Points, in no order, along strands that fork, close into loops and pass close to each other.
In the rows, 128 means zero.
Two points are linked if the straight distance between their rows is under 110. Some points are linked to none.
(1158): [ 95  62  92 130 132 126 125 148 158 152 186 151  96 120 117 107 139  89
 109 116 112 185 148]
(861): [ 93 104 216 161 111  84 145 130 121 105 101 120 168 156 118 129 114 171
  82 116 111  91 123]
(656): [170 142 108 120 101 122 180 138  90 126 112 122 105 144 119 162 116 167
 111 146 153  59 167]
(1038): [130 108 135 108 147 170 138 139 143 137 146 155 123 118 137 115 107  94
 138 157 136 113 132]
(347): [123 149 142  72 153 113 102 138 147  67  66 138  89 126 137 140  90 159
 145 137 157  80 144]
(543): [148 187 103 124 135 158  60 161 100  79  77 156 110 134 162 130 128 206
 143 132 151  89 116]
(834): [146 146 147 128 176 145 103 157 166 133  97 117  78 152 157  98  90 162
 147 131 143  89 121]
(344): [112 107 198 136 115  69 153  97 103 125 139 124 186 139 110 184 155 113
 101  97 122  94 115]
(696): [158 122 154 173 147 109 197 107 145 166  91  53 110 147 120 110 137 112
  85 118 102  80 100]
(340): [162 118  80 145 137 165 189 150 133 168 147 136  91 142 132 149 113 114
 119 146 130  64 153]
(301): [ 96  88  90 120  98 176  99 175 115 117 139 136 148 123 111 154 182 122
 152 137 139 180 130]
(33): [117 149  96  91 111 112 122 117  83 102 141 141  96 133 139 152 118 104
 113 130 154 131 147]
(377): [ 89 133 190 137  99 110  74 160 115  62 125 173 171 141 155 118 118 195
 146  92 126 145 146]
(547): [193 154 175 168 179 111 136 114 159 151  99 107 115 144 134 116  98 159
 161 144 124  51 102]
(980): [132 112 158 114 165 116 141  90 182 143 141  89 128 117 151  83 117  60
 114 113  92 161 106]
(449): [106  80 145 124 147  91 174 114 135 137 145 105  95 147 125 114 107  74
  99 120 127 120 130]
(266): [ 98 147 163 120 121  54  82 120 103  94 142 121 131 156 130 183 127 130
 128  92 135 141 135]
(1001): [169 140  57 144 166 156 156 137 116 148 158 141  69 131 151 106 115 101
 111 150 148  88 128]
(56): [179 137  85  82 177 134 152  90 155 134 130  94  83 119 163 107 125  59
 114 113 109 135 125]
(1143): [135 135 141  44 120 107 102 111 138 101 121 150 139  89 108 174 125 114
 167 140 153 138 158]
(805): [198 143 129 179 142 118 209  83 172 165 115 106 123 107 117  45 111 107
 105 155 102  90  99]
(571): [126 150 114 135  72 155 149 110  69 120 152 169 162 138 133 151 141 142
  88 147 134 107 135]
(245): [136 120 151 198 125 123 174 151 156 165 109 118 116 160 125 121 103 159
  83 131 113  56 118]
(178): [162 138  86 150 169 179 104 184 154 146 100 134  66 131 145  75 113 161
 161 151 143 109 119]
(1154): [157 118  80  99 115 124 181  64 110 134 133  88 113 104 135  51 137 100
  90 116 101 178 142]
(251): [194 126  90 144 132 209 132 154 172 185 101 109 120 110 126  90 153 145
 160 154 111 123 112]
(49): [187 195 118 123 164 126  80 129 129 118  92 150 109 125 158 132 103 185
 158 152 149  73 113]
(289): [132 134 158 100 125 129 111 111 131 138  86  66 135 156 145 158 128 141
 111 106 107 123 129]
(534): [ 99 179 131 126 106  67  52 130  96  62 140 162 145 137 135 182 131 161
 144  87 138 168 148]
(234): [109 126 203 126 131 129 126  94 143 128 117 127 178 124 147  98 104 137
 120 137 107 124 105]
(675): [147 144 125  67 152 108 135 127 133 117 107 115 115 134 142 193 113  92
 138 115 142  78 139]
(497): [124  85 115 133  86 183 153 187 114  94 129 170 140 126 101 129 145 151
 135 165 150 105 162]
(110): [158 102 164 112 158 121 193 109 166 131 100  86 124 114 118 114 106  79
 138 138 119  82 133]
(954): [ 91 164 110 156 144 115  75 157 151 138 189 142 124 106  86 158 161 156
 177 107 130 226 141]
(213): [160 145 129 151 122 168 129 126 128 148 105 108 127 131 137 101 119 176
 121 164 127 103 124]
(678): [230 156 102 141 138 131 175 103 153 168 112 104 106 116 115 109 111 125
 160 166 128  82 132]
(1100): [ 93 133 121 152  76 158 106 130 111 145 169 176 203 116 119 166 163 124
 111 126 104 163 111]
(1170): [188 153  74 114 136 185 135 149 111 122 114 159 121 110 125 156 131 148
 158 175 155  74 138]
(899): [206 145  95  94 141 161 178 111 127 136 109 127 111 101 116 143 106 113
 162 166 143  75 152]
(892): [111 128 193 110 124  84 120  90 121 103 163 170 183 109 118 142 111 123
 148 143 144 129 133]
(530): [154 134 148  97 139 177 122 165 151 145 107 128 138 146 150 173 123 156
 152 117 120  80 140]
(713): [ 98  79  87 151 124 134 157 114 151 170 161 152 121 116 132  87 131  81
  55 106  84 163 126]
(1187): [125 135 105 121 146 201  95 151 120 121 140 176 141 127 156 126 141 115
 155 150 146 128  99]
(1152): [ 90 132 113 129 120  60 112 118 117 137 174 111 103 128 106 140 128 113
 124 104 133 197 141]
(398): [ 89 158  91 129  90 105  43 162  96  79 130 156 124 133 111 169 150 151
 157  94 139 203 150]
(856): [144 138 140  81  90 109 123 138  93  92 101 119 154 139 142 189 136 177
 113 114 135  97 173]
(1079): [115 129 194 123 150  68 141  71  83 115 121  93 158 139 125 149 142  94
 118 112 136  94  96]
(355): [227 156 101 166 143 100 150 116 128 173 124 144 112 132 116 143 102 153
 173 165 138  51 129]
(343): [ 86 155 136 190  83 109 105 135 135 154 190 174 182 123  91 172 163 142
 128 108 105 192 126]
(556): [147 125 104  68 155 187 112 144 155 122 102 133 111  88 142 105 119 101
 170 152 140 135 140]
(558): [ 79 141 164 149 102 109 101  94 113 130 159 160 193 106  99 106 111 143
 133 131 104 190 117]
(220): [138 102  79 137  97 144 197  90 107 148 136 113 117 100 117  49 133 120
  73 150 113 140 142]
(306): [155 125 182 119 161 106 145 118 125 133  76  54 130 155 141 176 138 131
 119 109 121  66 111]
(987): [ 79  83  84 160 105 153  87 190 119  73 145 165 151 129  99 133 187 128
 168 128 160 206 106]
(1132): [142 110 179 104 133  69 166 123  92  93 130 135 174 144 127 206 137 123
 113  98 137  52 148]
(960): [156 144  90  49 157 129 135 106 143 130 119 112  94 110 146 156 114  61
 139 124 135 117 137]
(577): [ 81 122  93 127 100 101  73 156 105  99 132 126 104 114  88 126 130 158
 154 109 137 226 155]
(1010): [132 147  83 123 127 193  73 179 101  71  81 158 143 136 151 145 173 184
 159 136 166 121  95]
(754): [130 136 114  94 134  58 179  64  76 108 120  90 106 138 129 117 122  79
 109 122 171 108 120]
(1102): [219 173 107 163 138 155 175  85 156 168 135 110 127 105 142  71 125 107
 127 151  93 114 104]
(750): [ 91 126 142 113 145 134  69 126 146 145 145 125 124 120 152 105 120 103
 152 110 110 191 118]
(925): [106 123 114 160 142 147 149 118 143 166 167 147 118 137 157  99 114  84
  74 121 100 125  98]
(1139): [ 92 137 131 103 126  27 116  90  95 113 135  86 103 139 105 162 136 105
 117  94 145 170 132]
(627): [109 112 129 187 100 161 146 187 136 147 127 144 117 169 136 126 119 162
  84 124 114  89 132]
(762): [160  89  75 115 161 158 165 119 164 152 146 108  88 129 150  87 137  85
 100 107  99 136 144]
(1122): [152 102  65 112 116 206 151 172 108 115 117 146 118 110 119 136 154 126
 145 177 157 115 142]
(652): [139 113 177 104 165 134 164 116 163 121 127 142 146 120 138 118  86  90
 157 153 132  75 130]
(964): [194 145 135 164 171  82 184  93 125 149  76  40  84 144 117 118 145  92
 130 121 129  61 101]
(532): [ 63  95 181 163  97  66 135 122 123 123 123 106 138 153 101 114 105 150
  88 103 108 148 129]
(174): [149 147 162 147 182 116 134 112 154 133 102  85  91 154 159  96  91 128
 121 128 131  85  99]
(1163): [113 103 129 168  87 192 147 159 113 120 124 177 172 114 112 101 144 167
 110 169 129 107 121]
(275): [108 117  82 106  93 174  78 176  92  70 109 160 145 126 124 158 173 149
 155 145 167 150 129]
(957): [ 90 109 109 134 124  84 151  75  96 122 177 136 107 119 130  64 105  92
 100 125 129 172 126]
(653): [118 164 131  76 126  70  70 127 144  98 148 163 129  96  98 196 142 128
 165 124 156 165 158]
(889): [ 99 100  76  81 115 137  78 152 126 113 101 111  86 109 111 115 137 129
 144 124 131 199 152]
(896): [170 100  69 153 130 199 172 165 160 178 126 124  97 125 119 112 140 124
 120 151 112 103 141]
(836): [158 148 107 113  86 157 142 141  68 100 117 137 144 131 135 171 149 181
 106 146 145  95 161]
(507): [147 113 159 114 119  99 196 117  94 112 114 112 140 144 112 156 114 134
 110 140 144  54 148]
(429): [ 98 130 119  80 150 153  62 162 154 123 122 147 102 133 155 152 128 109
 158 106 136 153 130]
(576): [151 145 113 136 142 191 108 120 124 141 101 120 123 107 157  58 121 160
 149 163 127 150  99]
(434): [101 129 137 141  99  99 118 137  99 127 142 118 126 177 145 176 127 127
  91  92 127 126 135]
(874): [114 121  98 186 121 197 112 202 127 133 119 147 118 157 146 112 155 179
 122 138 133 117 105]
(1016): [107  84 160 119 145  77 145 107 167 154 159 109 126 116 102 120 125  73
 126 115 115 166 128]
(565): [214 179 143 131 172  97 132 101 124 126  99 129 125 124 141 143  94 163
 162 155 155  39 114]
(45): [127 127 135 128 105 164 135 123 140 168 104  78 129 140 144 114 124 148
  98 124  93 137 125]
(1166): [113 103 172 168 150 128 181 131 176 164 104 106 121 149 133 108 102 106
  85 122  98  81  95]
(498): [ 90  89 113 157 109 201 116 178 143 142 105 124 134 141 134  86 147 167
 125 134 114 157 113]
(969): [176 150 113 101 137  95 185  82 101 136  98  58  90 143 131 141 134  95
 112 122 150  74 122]
(975): [151  89 122 154 169 148 172 129 198 164 122  89  87 137 149  81 112  99
  98 116  92 108 119]
(138): [ 75 118 117 158  98 160  95 111 110 149 160 162 193  96 112 106 149 115
 128 134  93 201  98]
(460): [100 145 177 153 103  48 138  73 119 142 163 124 181  99  68 134 125 141
 133 123 122 175 125]
(401): [106 140 120 116 148 176  76 110 112 125 122 129 137 111 155  64 114 119
 150 138 116 194  97]
(580): [103 128 133 151  86 113 116 158 141 130 197 186 157 121  85 192 169 126
 145 122 135 164 161]
(816): [140 126  65 137 164 162 119 150 112 111 130 143  62 131 158  79 107 128
 117 155 154 126 122]
(723): [113 170 163 140 140  74  84 146 162 111 181 157 136 108  94 177 144 160
 179 113 152 179 152]
(114): [104 122 153 132 114  77 129 124 152 155 186 134 135 128  88 173 138 104
 133 120 133 162 146]
(91): [104 116 199 134 106 127 121 122 132 106 142 185 198 112 130 116 106 154
 119 146 119 112 127]
(324): [133 161 120  85 120 170  82 129 109 114 141 168 161 121 161 182 145 121
 143 133 137 123 126]
(410): [ 85 138 178 110 118 100  76 142 111  78  93 120 134 152 142 119  95 194
 135 101 127 146 141]
(999): [ 69 115 180 136 127  96  87 131 131 126 112  95 127 162 140 117  98 154
 119  93 109 163 123]
(328): [ 79 136 177 154 103 102  58 161 135  98 144 160 180 126 111 125 137 196
 171  93 117 188 143]
(150): [ 96 124 184 145 130  99 142  65 119 140 115  93 162 131 137 109 114 102
  93 115 105 131  88]
(1165): [124 116  93  95 112 176 108 146 118 142 104  98 102 124 139 123 143 138
 119 121 115 169 140]
(228): [119 135 111  98 117  86 151  53  82 123 136  92 121 115 132  88 117  93
 106 121 133 171 135]
(1005): [114 100  79 122 120 181 117 127 124 152 142 115 134 113 142 104 161  98
 114 121  98 193 116]
(367): [112 138 110 154  97 146 169 118 107 156 156 146 142 140 139 132 124 107
  73 141 119  95 120]
(845): [ 79 129 107 155 134 135  59 175 137 107 167 169 140 109  95 130 169 140
 201 123 154 226 118]
(1173): [ 90 121 135  79 132 155  50 196 149  92 104 179 131 137 139 149 149 143
 189  97 145 139 135]
(1127): [146  86 131  99 145  89 217  96 137 138 126  77 107 126 107 123 131  48
 114 112 128 102 140]
(536): [ 85 124 162 164 116  33 165  61 133 167 149  99 167 104  67 128 148  94
 105 112 109 173 104]
(209): [ 83 106 155 149 111 140  99 166 146 118 155 176 133 143 124 128 128 132
 130 118 125 147 142]

A tip is a point with one link. Name the tips that can be reached along the links from each point below, in the order of the rows.
(1170) => (1143), (805), (251), (1163)
(344) => (1158), (892), (856)
(960) => (675), (220), (957), (498)
(377) => (861), (328)

A piece is two or more points that can be reached from each other along the links. Count, over all rows, the pieces, the separate loops (a circle has one, a figure eight two, a Y none), the forks (points with three links) and the tips (points with one).
pieces => 5
loops => 0
forks => 11
tips => 21

A fork is a point with three links, a tip a point with one. Leave the first point through the second and follow the links. Name the first fork or tip that comes.
(49), (543) => (1143)
(892), (91) => (836)
(565), (547) => (251)
(1143), (653) => (565)
